The views of a scene show one set of named points, each view turned or mirrored, and shifted as a whole, with a little noise and some points left out.
(in the rows, 128 means zero)

Scene 1
View 1
j_249: [185 135 150 154 131 186 148 106 111 114 126 166 123 103  94  80 112 123
 156 129 147 137  92 155 143 166 112 120]
j_179: [174 119 153 163 150 165 148 123 133 128 129 132 109  96 113 102 123 109
 160 127 167 122  98 145 136 167 107 118]
j_807: [153 137 147 128  98 153 112  76 111 118 139 156 135 106  88  96  79 142
 142 137 100 120 112 164 135 141 125 105]
j_882: [209 124 140 145 137 218 170 152 110 127 105 173 102 111 116  87 123  93
 157 127 197 137  96 170 136 180 101 110]
j_623: [147 135 127  55  37 147  98  98  69 126 123 172 129 119 116 127  52 139
 120 138  77 105 150 200 141 120 127  66]
j_669: [203 116 154 170 154 208 173 151 122 124 113 157 104 102 111  89 131  95
 164 121 199 135  87 151 135 185 101 119]
j_705: [150  96 147 149 162 134 139 145 145 144 129  93  96 110 158 146 128  93
 165 119 168  90 124 140 137 141 109  92]
j_735: [172 140 124  45  34 184 111 121  53 123 101 201 118 121 115 102  58 122
 114 135 104 120 144 216 141 129 116  62]
j_189: [174 111 146 134 131 171 148 150 111 134 113 138 103 109 134 115 113  96
 152 128 172 112 116 170 139 153  96  96]
j_397: [165 137 148 126  94 169 124  91 101 121 135 173 124 110  92  91  90 133
 148 136 116 125 109 166 141 153 121 102]
j_176: [149 111 144 111 115 147 120 120 110 136 123 132 113 116 134 125  95 107
 142 135 135  98 129 163 135 127 115  79]
j_517: [159  96 156 188 191 132 150 147 160 143 129  88 100 105 146 135 140  90
 176 113 179  97 105 128 136 156  97 111]
j_690: [130 102 151 124 129 109 108 115 130 138 133 100 115 110 138 147  95 114
 154 125 118  84 131 151 139 120 112  90]
j_211: [110 113 172 186 164  70 102  64 173 129 167  70 141  98 105 128 106 136
 170 127  95  83 101 107 140 120 121 129]
View 2
j_249: [105 128 146 125 133 143 134 130 168 133  98  97 128  93  92  89 125 157
 169 109  99 133 111 140  92  88 114 151]
j_690: [149 109 143  98 105 135 120 137 107 135 135 119 156 126 105 157 138 151
 103 140  98 156 100 118 152 149 101 187]
j_176: [124 119 168 114 116 141 118 136 150 134 101 109 145 116  90 119 131 158
 151 114  95 165 106 131 122 107 100 162]
j_807: [132 107 161 115 129 128 122 158 151 140 114 118 132 120  90  93 133 184
 128 129  98 166  98 137 108 107  78 137]
j_623: [115 113 210 121 121 152  97 141 180 140  71 116 137 131  53 113 128 171
 187 107  89 210  95 136 129  88  70 146]
j_705: [133 130 113  97 107 143 140 108  97 135 137 106 153  96 128 161 137 124
 114 129 104 102 113 121 135 146 135 209]
j_882: [ 75 156 116 133 133 153 155  98 161 131 104  81 126  74 117  93 123 132
 179 102 106  90 131 138  87  83 156 175]
j_735: [118 106 211 118 117 152 101 139 177 139  73 112 138 128  56 116 136 171
 180 103  94 212  91 131 132  85  78 149]
j_517: [134 130  82 100 117 134 159 108  92 125 153  99 150  86 148 140 127 126
  92 141 106  71 124 115 119 154 152 202]
j_397: [114 112 159 122 132 133 124 143 163 135 107 109 131 113  89  93 127 176
 147 123 102 158 104 137 103  99  90 149]
j_669: [ 89 151  97 126 132 149 158  96 152 127 125  83 123  68 133  92 126 134
 159 107 106  74 129 131  78  88 158 177]
j_211: [179  72 103  94 123  94 132 170  83 131 178 137 153 127 126 121 129 192
  39 181 114 129  94 119 128 164  68 161]
View 3
j_249: [143 113 116 140  95 103 119 126 175 120 158 129  88  77 158  77 161 145
  70 127 149 112 101  95  98 154 130 101]
j_623: [147  98 138 143  98  78  62 142 205  31 130 187  97  80 178  76 113 156
 107 120 148 125 176  66 139 108 103  87]
j_517: [128 122 110 173 118 128 150  71 154 190 154  70  80  92 138 125 127  88
 127 150 113 109 105 141 103 195 121  99]
j_189: [125 102 106 178  98 115 120 101 176 125 146 124  66  93 153  89 119 110
 114 141 115 123 117 100 113 169 112  84]
j_705: [125 105 113 178 126 122 131  72 161 149 143  92  84  97 141 127 110  82
 141 148 111 118 136 125 121 184 109  88]
j_176: [135 101 127 162 115 101  97 100 179  99 141 129  92  95 152 105 107 116
 132 135 127 120 163  99 133 146 108  87]
j_882: [129 104  79 184  71 119 132 124 182 132 140 144  53  88 160  60 141 125
  71 136 125 126  63  90  92 181 106  81]
j_397: [151 106 136 139 106  92  98 126 185  91 153 140 102  83 163  85 143 154
  89 119 159 115 142  91 119 130 131 102]
j_735: [145  91 147 141  99  81  64 141 212  31 138 186 103  92 175  67 116 154
 101 111 148 125 180  65 135 109 108  94]
j_669: [132 119  77 177  77 123 147 114 169 152 152 120  56  85 150  73 151 119
  73 139 127 121  63 101  84 190 119  90]
j_807: [160 112 150 126 116  80  88 129 178  91 154 138 116  82 158  92 141 153
  99 120 158 110 161  97 118 123 127 108]
j_179: [137 117 112 162  99 119 134 104 172 153 158 113  86  85 154  98 150 121
  96 139 132 112 100 113  97 171 124  99]
View 4
j_176: [136 147 149 117 101 150 115  94 144  84 119 135 132 119 132 131 135 122
 119 153 104 124 129 126 153 139 105 130]
j_690: [145 125 134 116  98 126 119 127 146 106 124 138 121 117 144 121 134 107
 101 142 107 157 121 120 131 133 104 133]
j_189: [137 161 165 120 100 169 119  69 138  86 124 140 135 126 122 132 129 131
 134 162  97 103 136 122 158 148 112 142]
j_735: [130 162 167 115 122 199  73  59 191  15  61 152 143 141 143 129 107 136
 134 179 114 113 149 152 147 115 111  98]
j_179: [121 174 139 139  74 133 138  89 138 118 161 120 155 136  98 126 134 128
 125 142  99 126 141 135 215 153 122 136]
j_211: [129 116  89 147  78  83 137 171 171 142 129 117 132 123 146 111 133  75
  81 115 113 218 117 146 179 124 104  90]
j_517: [135 151 132 135  65 100 165 109 106 167 190 119 131 115 104 129 154 113
 111 130  94 142 133 118 193 175 109 152]
j_623: [136 167 167 108 125 198  74  64 193   6  61 151 135 142 143 132 107 136
 137 176 118 121 150 146 146 117 110  97]
j_669: [114 196 157 137  71 149 147  56 122 124 175 120 173 143  69 141 133 146
 144 142  91  94 160 137 243 174 126 145]
j_807: [115 158 132 139  98 163 104 100 187  59  98 135 149 141 130 123 120 115
 120 151 112 149 144 167 188 123 113  87]

In a view up to two points have been moved. Name them for each view, in the order of its rows, or write -.
view 1 => j_623, j_735
view 2 => j_249, j_176
view 3 => -
view 4 => j_189

Scene 2
View 1
j_31: [107  86 170 112 126 135 167  85 123 135 161 101 145 135 113 166 165 130
 129 113 174 155 122 107 112 151 142 140]
j_682: [111 129 124 185 115 125 127 132 139 117 171 112 137 146 109 190 134 145
 108  77 145 145 120  98 110 183 137  97]
j_267: [129 121 170 135  93 125 121 110 122 133 133 133 148 155 102 137 142 110
 175  84 159 147  98 103  99 154 149 114]
j_512: [127 117 174 129 103 130 125 104 123 130 139 132 152 148  98 148 145 118
 179  89 160 152 105 100 100 155 148 122]
j_786: [137 135 125 175  84 126 110 124 108 155 137 150 128 170 116 123 125 129
 179  69 147 132  80 108 106 135 157  93]
j_918: [ 97 135 155 175 123 120 107 148 161  76 176  84 156 139  86 236 140 129
  99  86 138 165 148  82 111 226 127 100]
j_379: [132 118 192 121  93 128 120 103 118 125 129 132 157 154  91 140 145 105
 192  90 165 153  98 101  93 153 148 123]
j_898: [119  95 150 123 114 134 159  86 115 158 147 119 128 146 124 143 157 134
 152  96 168 143 103 115 120 141 150 126]
j_275: [122 156 134 199  92 125  84 153 137 107 152 134 148 167  92 179 115 127
 153  54 127 140 106  91  99 188 134  83]
j_902: [106 112 179 138 114 126 130 108 136 109 158 107 154 139  93 189 152 122
 134 102 158 161 127  95 109 177 139 119]
j_672: [104 114 126 176 121 125 131 130 138 122 171 111 133 140 114 191 135 144
 108  81 146 144 121 104 122 179 137 106]
j_677: [143 183 154 213  58 122  40 183 132  93 124 156 163 182  70 161  99 106
 202  32 112 143  83  77  79 189 140  64]
j_424: [123 113 166 137 105 128 134 103 118 137 142 129 144 153 106 147 147 123
 167  90 163 152 103 104 109 147 150 119]
j_971: [112 141 162 176 102 120  92 144 144  88 158 112 160 151  85 205 129 118
 137  77 136 151 123  86 103 205 129  96]
j_459: [105 155 130 215 104 118  76 172 158  77 178 108 150 147  83 229 119 137
 104  61 119 147 132  79 110 227 122  79]
View 2
j_918: [ 81 136  49 153  97 105 144 182 107 187 137 150 127 182 196 124 136 158
 120 108 109 137 183 130 161 143 141 104]
j_275: [138 112  48 121 130 104 134 144  94 111 125 137 129 163 208 125 108 200
 111 106 121  93 163 143 124 115 156  79]
j_424: [167 123  89 117 123 127 158  96 146 122 110  84 135 144 157 138 151 165
  86  77 104 107 152 165 125 131 115 129]
j_379: [169 118  83 114 126 120 150  93 133 108 108  86 133 139 165 136 138 169
  95  82 104  88 157 162 120 124 114 117]
j_672: [127 137  67 119 129 118 168 137 125 149 124 126 139 175 175 125 140 185
  92 111 118 152 144 136 147 142 138 115]
j_682: [123 133  62 119 125 120 164 143 119 145 123 131 131 177 182 130 134 191
  96 114 117 141 150 137 142 135 141 106]
j_677: [160  95  42 117 125  95 108 148  65  72 123 128 124 136 240 124  80 212
 125  93 121  30 177 156 104  84 163  48]
j_459: [ 93 128  35 140 112  99 138 185  83 160 137 165 126 185 222 117 111 194
 126 118 126 129 172 124 150 125 166  75]
j_267: [171 118  90 115 124 119 148  94 135 117 111  87 129 137 170 138 139 164
 100  77 108  88 159 167 117 125 115 119]
j_971: [113 124  59 143 106 104 133 156 106 147 125 130 124 162 198 125 126 173
 118  99 112 104 179 142 139 123 140  94]
j_902: [125 134  74 138 112 119 151 124 131 156 118 103 126 160 162 129 154 143
 106  83 109 120 169 151 139 143 115 125]
j_898: [167 135  96 107 137 133 176  81 154 124 110  83 138 155 143 142 159 166
  71  86 104 136 137 156 124 140 106 146]
j_786: [189 109  74  90 149 121 156  91 124  81 106  93 140 147 176 133 128 210
  83 100 120  97 134 160 113 114 132 109]
j_31: [140 141 100 125 114 136 176  97 159 160 113  88 137 157 132 143 172 142
  87  83 102 144 154 157 140 147  91 149]
j_512: [161 120  84 121 120 123 146  91 137 117 115  86 134 140 161 138 140 159
  99  71 104  97 158 166 119 128 105 122]
View 3
j_267: [ 92 111  84 137  98 100 108 153 127 154 153 105 160 130 132 136 155 113
 115  60 158 124 179  85 133 154 175 135]
j_682: [112 127  94 137 121  93 144 149 119 148 105 117 161 115 158 127 119 138
 117 109 150 124 133 107 146 144 111 169]
j_379: [ 87 108  84 130 101 102 106 150 123 153 150 102 162 135 134 145 149 111
 122  63 159 118 171  93 135 153 164 131]
j_786: [ 85 108  88 134 106  96  88 151 151 164 136  94 172 151 134 169 131  93
 122  53 179  89 163  96 136 154 130 122]
j_898: [ 98 126  96 153  87  99 119 118 124 136 166  93 173 129 141 139 152 110
 117  87 149 155 161 111 114 178 144  97]
j_424: [ 94 118  82 142  97 102 115 140 117 147 157 102 164 131 136 139 158 116
 117  73 158 140 169  91 124 162 160 122]
j_512: [ 93 116  83 136  98 103 113 146 115 152 159 110 158 127 132 131 162 114
 120  67 152 131 176  86 134 156 175 128]
j_971: [102 119  90 124 124  95 133 173 112 159 106 127 146 112 156 109 131 151
 112  91 144 112 160  81 158 126 140 198]
j_902: [106 123  92 139 108  99 141 150 100 147 142 124 150 110 150 111 155 146
 113  96 135 147 159  96 133 149 164 156]
j_275: [ 98 114  93 116 132  93 118 174 137 167  91 117 154 124 151 141 120 126
 117  73 163  80 154  83 169 127 122 197]
j_677: [ 80  96  87  90 132  97  83 209 150 187  77 121 150 131 134 154 117 114
 116  29 179  27 178  48 185 103 148 221]
j_459: [118 124  91 122 147  92 152 178 115 168  68 131 141  95 168 110 103 165
 114 109 147  98 132  93 175 115 104 235]
j_31: [108 132  91 159  88 106 146 117  98 136 169 107 160 111 145 115 160 134
 114 105 134 178 158 110 109 175 163 111]
View 4
j_424: [150 102 149 104 195 108 158 116 123 153 116 168 130 110 141 104  81 168
 147 132 184 109 134 131 115 154 144 127]
j_459: [134   7 114 111 143 168 164 144 189 130 146 122 139 105 106  90 116 228
 100 157 116  92  93 100 108 138 140 131]
j_918: [122  36 130 121 120 165 159 163 181 136 151 155 114  93 120  84  79 219
 103 167 115  98  89 110 135 155 137 127]
j_786: [169  98 134  99 221  85 148 102 107 140 108 155 152 121 151 106 116 163
 151 121 179 105 140 133  96 136 152 151]
j_31: [136 133 161 129 133  94 134 158 108 155 141 219 105  91 150  96  59 150
 137 144 157 109 110 155 159 166 138 136]
j_267: [140 108 150 103 193 104 155 117 114 154 114 173 125 110 143 106  72 160
 147 133 184 112 146 132 115 157 146 124]
j_275: [149  46 123  99 196 138 166 117 155 138 123 124 145 115 123 101 113 198
 125 142 152  99 124 108  91 140 145 131]
j_379: [146 110 150 107 198 102 157 116 117 152 118 173 131 113 141 108  75 158
 148 130 182 109 138 135 115 155 144 130]
j_682: [147  59 124 120 148 120 141 146 148 129 141 161 137 104 135  92 105 187
 119 146 127  98  98 126 126 137 141 143]
j_677: [140  29 118  76 248 158 197  86 167 148  98  85 158 130 117 116 114 210
 133 137 187 104 157  82  62 140 152 113]
j_672: [149  65 128 124 140 116 140 145 141 128 145 172 132 102 137  91 106 185
 118 147 129  99  98 126 131 140 136 148]
j_971: [127  54 133 104 166 150 167 138 168 142 129 144 127 107 123  95  82 202
 123 155 148 106 115 107 115 153 139 118]
j_902: [129 100 151 117 147 126 157 151 138 149 136 181 108  97 134  93  67 172
 127 152 156 104 119 134 140 161 137 124]
j_512: [138 119 149 100 187 111 160 126 118 156 119 178 124 105 144 105  64 157
 146 137 185 108 137 132 120 163 143 125]
View 5
j_971: [102 134 152 136 140 108 134 123  86  97 129  83 176 123  93 149 145 161
 169 154 145 140 167 140 101  92 130 115]
j_902: [125 135 154 124 173 133 136 114 116 118 113  87 178 127 109 155 144 169
 190 126 164 146 155 159 135 113 106 123]
j_275: [ 95 137 162 155  93 105 123 124  98  82 140  85 169 114  99 125 133 142
 163 173 137 124 167 117  90 105 131 115]
j_682: [121 120 137 157 138 141 135 135  98 112 120  72 177 117 133 134 144 155
 180 149 160 126 155 136 106 118 134 110]
j_786: [104 139 177 142  80 133 100 103 169  93 138  87 172 112 116 109 119 129
 208 168 153 115 136 110 133 140 101 142]
j_898: [125 132 164 122 149 164 110 107 173 130 108  85 181 118 132 131 131 160
 219 130 182 133 125 144 166 148  89 140]
j_672: [126 105 128 172 136 166 136 151 112 131 107  69 188 120 154 134 140 150
 187 140 169 112 145 131 112 127 142 115]
j_379: [107 147 178 115 125 127 115  95 157  98 125  94 174 119 103 132 123 153
 204 149 160 135 141 135 146 131  92 141]
j_512: [109 150 174 115 140 127 118  93 149  99 125  96 168 118  99 141 126 157
 199 139 160 143 145 140 148 131  90 144]
j_459: [107 115 132 177 131 105 150 156  44  92 130  72 180 119 109 145 158 156
 147 168 141 128 184 137  67  80 157  89]
j_424: [113 144 169 111 137 140 116  99 157 112 120  95 176 123 110 136 130 157
 207 138 166 138 139 138 152 139  89 137]
j_31: [138 127 153 113 192 167 126 103 152 139 101  86 183 127 126 149 141 174
 206 108 181 145 135 159 171 141  87 138]
j_918: [121 118 135 151 175 114 152 147  52 112 117  78 178 128 112 166 160 175
 150 139 155 146 183 160  90  86 145  98]
j_677: [ 69 160 188 148  53  61 115 106 102  48 162  97 152 104  62 117 122 127
 164 202 112 129 176 109  74  90 131 121]
View 6
j_459: [101  89 148 128 118 150 211 125 128  92 136  76 141  93 147  77 120 112
  94 133 136  88 149  94  97 122 100 123]
j_902: [130 103 131 117 123 134 152 149 121 171 113  91 153 105 142 127 101 151
 131 137 140 144 106 103 162 109 131 149]
j_31: [137 122 134 109 134 117 120 153 129 209 112 107 190 111 154 148  85 153
 145 150 125 150  88 109 196 101 142 148]
j_275: [121  91 110  90 120 131 205 122 107 108 149  92 138  89 161 125 107 128
  93 147 139 103 117 129  89  88 121 144]
j_672: [116 116 146 100 132 130 150 135 129 145 134  99 185  95 162 117 100 123
 113 152 124 107 116 103 147 108 116 135]
j_379: [142 100 100  82 125 119 161 139 101 168 133 100 144  97 161 161  81 153
 122 142 137 141  88 144 147  74 147 159]
j_786: [145 106  72  40 131 104 173 122  78 151 156 119 146  80 177 185  76 144
 100 165 130 124  79 177 107  44 152 171]
j_971: [119  84 127 123 121 139 196 137 113 131 131  76 136 101 139 112 103 137
 107 126 140 124 124 110 122 106 118 147]
j_424: [141 108 108  82 131 119 147 139 109 183 126 110 160 100 161 159  82 152
 123 153 137 150  89 138 159  80 145 164]
j_677: [129  64  75  83 111 139 253 112  80  85 153  83  80  83 151 134  97 140
  75 132 150 109 117 157  49  68 127 159]
j_682: [115 112 139 102 127 131 163 129 130 135 133  97 174  96 160 114 100 117
 107 151 122  99 118 103 131 108 116 138]
j_898: [143 125 118  74 132 114 122 141 117 198 123 122 190  96 173 161  83 141
 134 164 121 137  81 135 175  86 149 154]
j_267: [142  96 102  86 128 119 165 134  98 173 128 103 141  99 155 160  84 158
 119 143 138 152  88 142 146  81 148 161]
j_512: [145 104 102  90 128 120 158 143 103 181 126 106 147 102 155 156  81 157
 127 139 137 151  86 134 154  84 149 163]
j_918: [105  90 160 150 118 147 181 143 137 121 119  71 147 104 136  82 116 127
 107 122 138 119 141  74 135 134 105 126]

In a view up to two points have been moved. Name them for each view, in the order of its rows, or write -.
view 1 => j_379
view 2 => -
view 3 => -
view 4 => j_424
view 5 => j_672
view 6 => j_786

Scene 3
View 1
j_270: [119 138 124 138 147 105 129 129 144  78 229 125 119 171 209  78 111  84
  96  61 132 185  24 122 119 169 105 188]
j_514: [166 143 151 122  92 135 122  87 136 161 158 129 141 145 146 101 148 151
  86  74 107 192 116 152 132 188 131 146]
j_198: [138 118 157 129 132 135 134 115 124 118 198 143  98 182 177  78 133 111
  88  88 141 179  65 149 117 166 116 167]
j_32: [145 150 133 127 113 119 124  97 146 124 188 120 137 151 177  90 133 116
  91  59 108 190  77 136 129 187 121 175]
j_996: [ 81 120 151 162 114  97 214 119 114 127 144 143 122 188  85 115 109 104
  74 167 195  95  83  60 172  70 173  74]
j_78: [146 104 192 129 101 149 167  93 100 174 132 153 103 183 105 102 149 144
  80 131 165 149 123 141 140 131 150 102]
j_647: [156 129 152 122 114 131 123  97 130 131 182 133 117 161 177  86 138 126
  92  72 114 197  83 156 120 190 122 163]
j_620: [116 109 148 135 145 124 157 125 125 100 207 139  91 191 180  73 119  92
  91  98 157 165  42 129 116 149 116 162]
j_416: [120 133 141 134 128 112 142 116 137 112 199 129 120 170 173  85 123 103
  90  80 139 171  54 122 128 158 121 160]
j_5: [144 128 156 130 110 129 141  98 127 144 169 136 118 169 144  97 136 130
  86  96 132 174  91 138 133 163 137 140]
j_566: [178 109 180 108 125 165 114  98 118 154 180 148  87 173 186  67 159 133
  96  76 126 214  95 199  96 198 109 175]
j_167: [ 90 131 151 155 101 100 202 110 117 133 146 136 139 172  86 121 115 111
  70 151 176 105  92  66 180  85 172  83]
j_43: [132 118 175 139  99 132 174  97 113 161 141 146 120 173 107 110 140 135
  76 135 162 140 113 113 148 123 159  98]
j_14: [126 136 157 138  87 116 169  90 124 158 136 134 144 159  97 118 136 135
  76 122 143 136 116 106 155 132 165 100]
j_323: [123 144 140 144 109 107 156 106 136 128 170 129 135 159 138 100 129 112
  83 100 137 156  80 109 149 147 138 132]
j_903: [151 130 152 118 120 131 124 107 132 124 186 136 116 167 178  80 136 119
  91  73 116 198  76 156 119 189 122 172]
j_508: [124  97 191 138 113 144 191 105  96 162 139 158  92 194  98 106 141 125
  77 153 191 131 106 119 147 103 159  89]
j_13: [109 121 148 144 124 113 169 116 128 118 179 142 110 181 143  93 119 103
  82 112 159 148  67 105 142 130 140 132]
j_315: [112 136 138 145 116 110 165 115 136 121 174 128 131 165 140 102 117 111
  84 102 150 147  70 100 147 136 145 130]
View 2
j_315: [128  98 172 118  96 140 104 128 130 138 110 155 101 134 121 148  90 139
 138 154 125 146 124 113 111 120 146 125]
j_43: [ 80 103 149 119 131 135  87 142 151 139  90 152 147 130 140 108  85 142
 154 133 118 146 169  94 101 108 180 112]
j_198: [129 123 142 121 105 100  81 132  66 146 137 145  84 120 109 121 122 155
 127 131 128 127 112 154 107 135 139 118]
j_5: [118 113 137 112 121 136  79 143  99 133 123 134 102 121 130 119 101 141
 143 127 106 138 142 125  92 126 133 108]
j_566: [120 141  98 114 136  95  46 153  26 138 154 122  89 100 128  86 140 165
 130  98 100 123 140 172  77 139 115  92]
j_647: [138 123 128 108 120 126  69 147  60 133 148 130  81 111 124 117 115 144
 135 120 100 128 126 149  87 139 110  97]
j_32: [158 118 144 100 101 146  78 138  63 125 153 130  63 116 116 138  97 134
 135 140  98 128 110 146  88 138  91  94]
j_416: [144 117 158 116  88 126  94 129  83 139 139 148  75 125 107 137 107 151
 130 148 123 130 100 142 108 134 125 119]
j_620: [135 125 161 135  82  88  96 120  81 150 129 159  87 123  94 129 126 170
 117 148 142 132  93 152 121 137 147 135]
j_270: [174 122 167 122  66 110 100 119  51 134 161 155  40 119  87 159 116 153
 115 157 133 124  66 166 119 151 101 124]
j_14: [ 96  95 158 111 130 159  93 148 158 129  99 142 136 132 144 126  70 125
 156 143 108 153 166  90  96 107 160 107]
j_996: [ 85  87 200 137  94 134 133 110 212 151  61 180 154 148 122 146  66 146
 148 175 153 159 142  68 133  97 218 152]
j_78: [ 64 114 130 119 145 122  72 147 135 141  94 145 157 123 145  95 102 149
 150 118 113 149 179 107  95 104 185 109]
j_13: [119 104 169 124  95 123 100 124 130 140 110 160 108 131 113 135 100 148
 134 154 133 137 119 120 120 124 162 128]
j_167: [ 90  81 193 123 105 151 125 125 207 140  74 166 148 150 133 145  64 135
 154 171 141 156 150  71 121  97 198 134]
j_323: [129 102 166 118 101 148  98 136 122 126 118 149 106 129 122 142  88 134
 148 153 116 146 131 117 105 127 136 115]
View 3
j_514: [111 181 114 171 134 106 165  90 146 191 177 116 136 102 134 157 129 146
 142 121 132 150 171 129 155 164 180  85]
j_32: [144 158 108 154 122 138 163 127 148 130 171 104 136  80 101 160 150 132
 130  95 139 176 159 112 133 164 165  96]
j_5: [110 184 111 155 142 113 157  96 147 179 143 107 144 119 142 133 134 165
 145 125 142 154 157 146 162 152 174  86]
j_270: [158 144  98 132 137 157 162 140 154  90 139  89 149  61  89 154 158 141
 127  77 157 204 152 104 122 157 171 102]
j_43: [ 83 194 108 147 159 100 144  82 139 193 106  97 160 158 177  98 112 206
 152 153 159 153 146 171 178 133 181  76]
j_323: [120 174 112 133 135 127 137 110 131 148 131 102 159 140 144 119 130 177
 145 123 149 171 136 152 152 136 168  81]
j_996: [ 89 182  96 105 172 121 110  99 125 136  30  82 194 184 184  60 121 232
 159 147 183 191 102 189 177  95 169  65]
j_14: [ 96 190 116 138 139 107 130  89 124 189 119 112 165 179 170 100 118 195
 163 143 142 150 133 174 171 124 162  76]
j_647: [126 169 105 165 136 122 167 102 156 170 178 113 136  88 122 156 132 142
 136 111 138 157 171 120 151 167 175  88]
j_167: [ 83 183  95 111 170 114 119  91 129 150  34  79 191 194 191  55 117 236
 160 155 184 181 109 195 181 101 172  67]
j_13: [115 170  99 132 158 126 148 103 148 136  95  88 160 123 145 110 133 182
 137 124 169 185 142 150 159 138 178  80]
j_78: [ 75 198 111 167 174  90 157  67 148 215 106 100 159 142 178 106 109 192
 150 162 158 154 166 172 187 146 198  73]
j_903: [129 165 113 160 140 119 171 108 152 162 171 105 138  77 118 160 136 137
 133 109 137 166 175 120 142 164 183  95]
j_566: [113 176 113 192 161  98 196  85 178 197 189 103 124  47 124 170 128 134
 128 121 140 154 202 117 156 188 210  90]
j_416: [133 160 104 140 139 138 157 116 147 125 134 100 151  97 119 140 144 161
 133 106 157 180 147 125 142 149 168  90]
j_508: [ 71 193 100 149 189  92 149  67 152 195  69  84 168 150 183  87 110 219
 153 160 173 167 148 182 186 134 206  65]
View 4
j_903: [124 133 158 144 137 122 134 149 161 132 176 111 146 173 144 158  95 119
  83 129 118  85 185 121 139 176  79 104]
j_198: [113 139 148 141 128 115 137 141 137 141 162 103 150 160 145 156 101 113
  82 116 129 103 193 112 146 155  75 105]
j_5: [113 148 165 150 132 119 113 137 154 137 153 107 144 170 151 121 104 121
 104 136 102  85 142 115 127 148  74 120]
j_270: [132 113 111 150 121 119 146 110 157 162 149 101 150 159 125 171  94  94
  83 113 152 110 251 133 191 176  86 113]
j_508: [ 77 176 183 146 113 105  93 139 100 140 108  96 141 139 183  62 136 140
  99 127  95 116  88  86  99  77  62 134]
j_32: [137 120 145 157 141 130 133 127 183 135 171 112 146 179 118 153  85 112
 101 140 108  74 189 136 153 183  88 110]
j_315: [113 133 140 154 114 115 106 107 152 159 122  96 142 151 142  95 110 111
 111 131 109  98 159 118 160 120  80 132]
j_14: [102 151 169 163 121 121  90 116 158 137 117 103 141 162 145  68 115 127
 129 151  69  84  93 108 128 104  75 142]
j_566: [121 147 165 140 141 116 148 174 144 116 198 110 152 177 154 190  97 121
  62 116 127  85 192 118 118 190  75  83]
j_514: [124 146 177 152 144 126 128 152 169 123 179 112 147 182 137 144  96 126
  94 143  95  73 148 122 117 174  75 101]
j_620: [110 139 133 143 115 109 134 129 116 158 136  90 147 140 151 145 111 106
  79 101 146 119 213 108 162 138  84 113]
j_13: [100 139 142 149 108 116 114 114 131 156 122  97 145 143 150 100 113 115
 101 125 116 114 163 109 158 116  80 134]

In a view up to two points have been moved. Name them for each view, in the order of its rows, or write -.
view 1 => j_514
view 2 => -
view 3 => j_32, j_167
view 4 => j_566
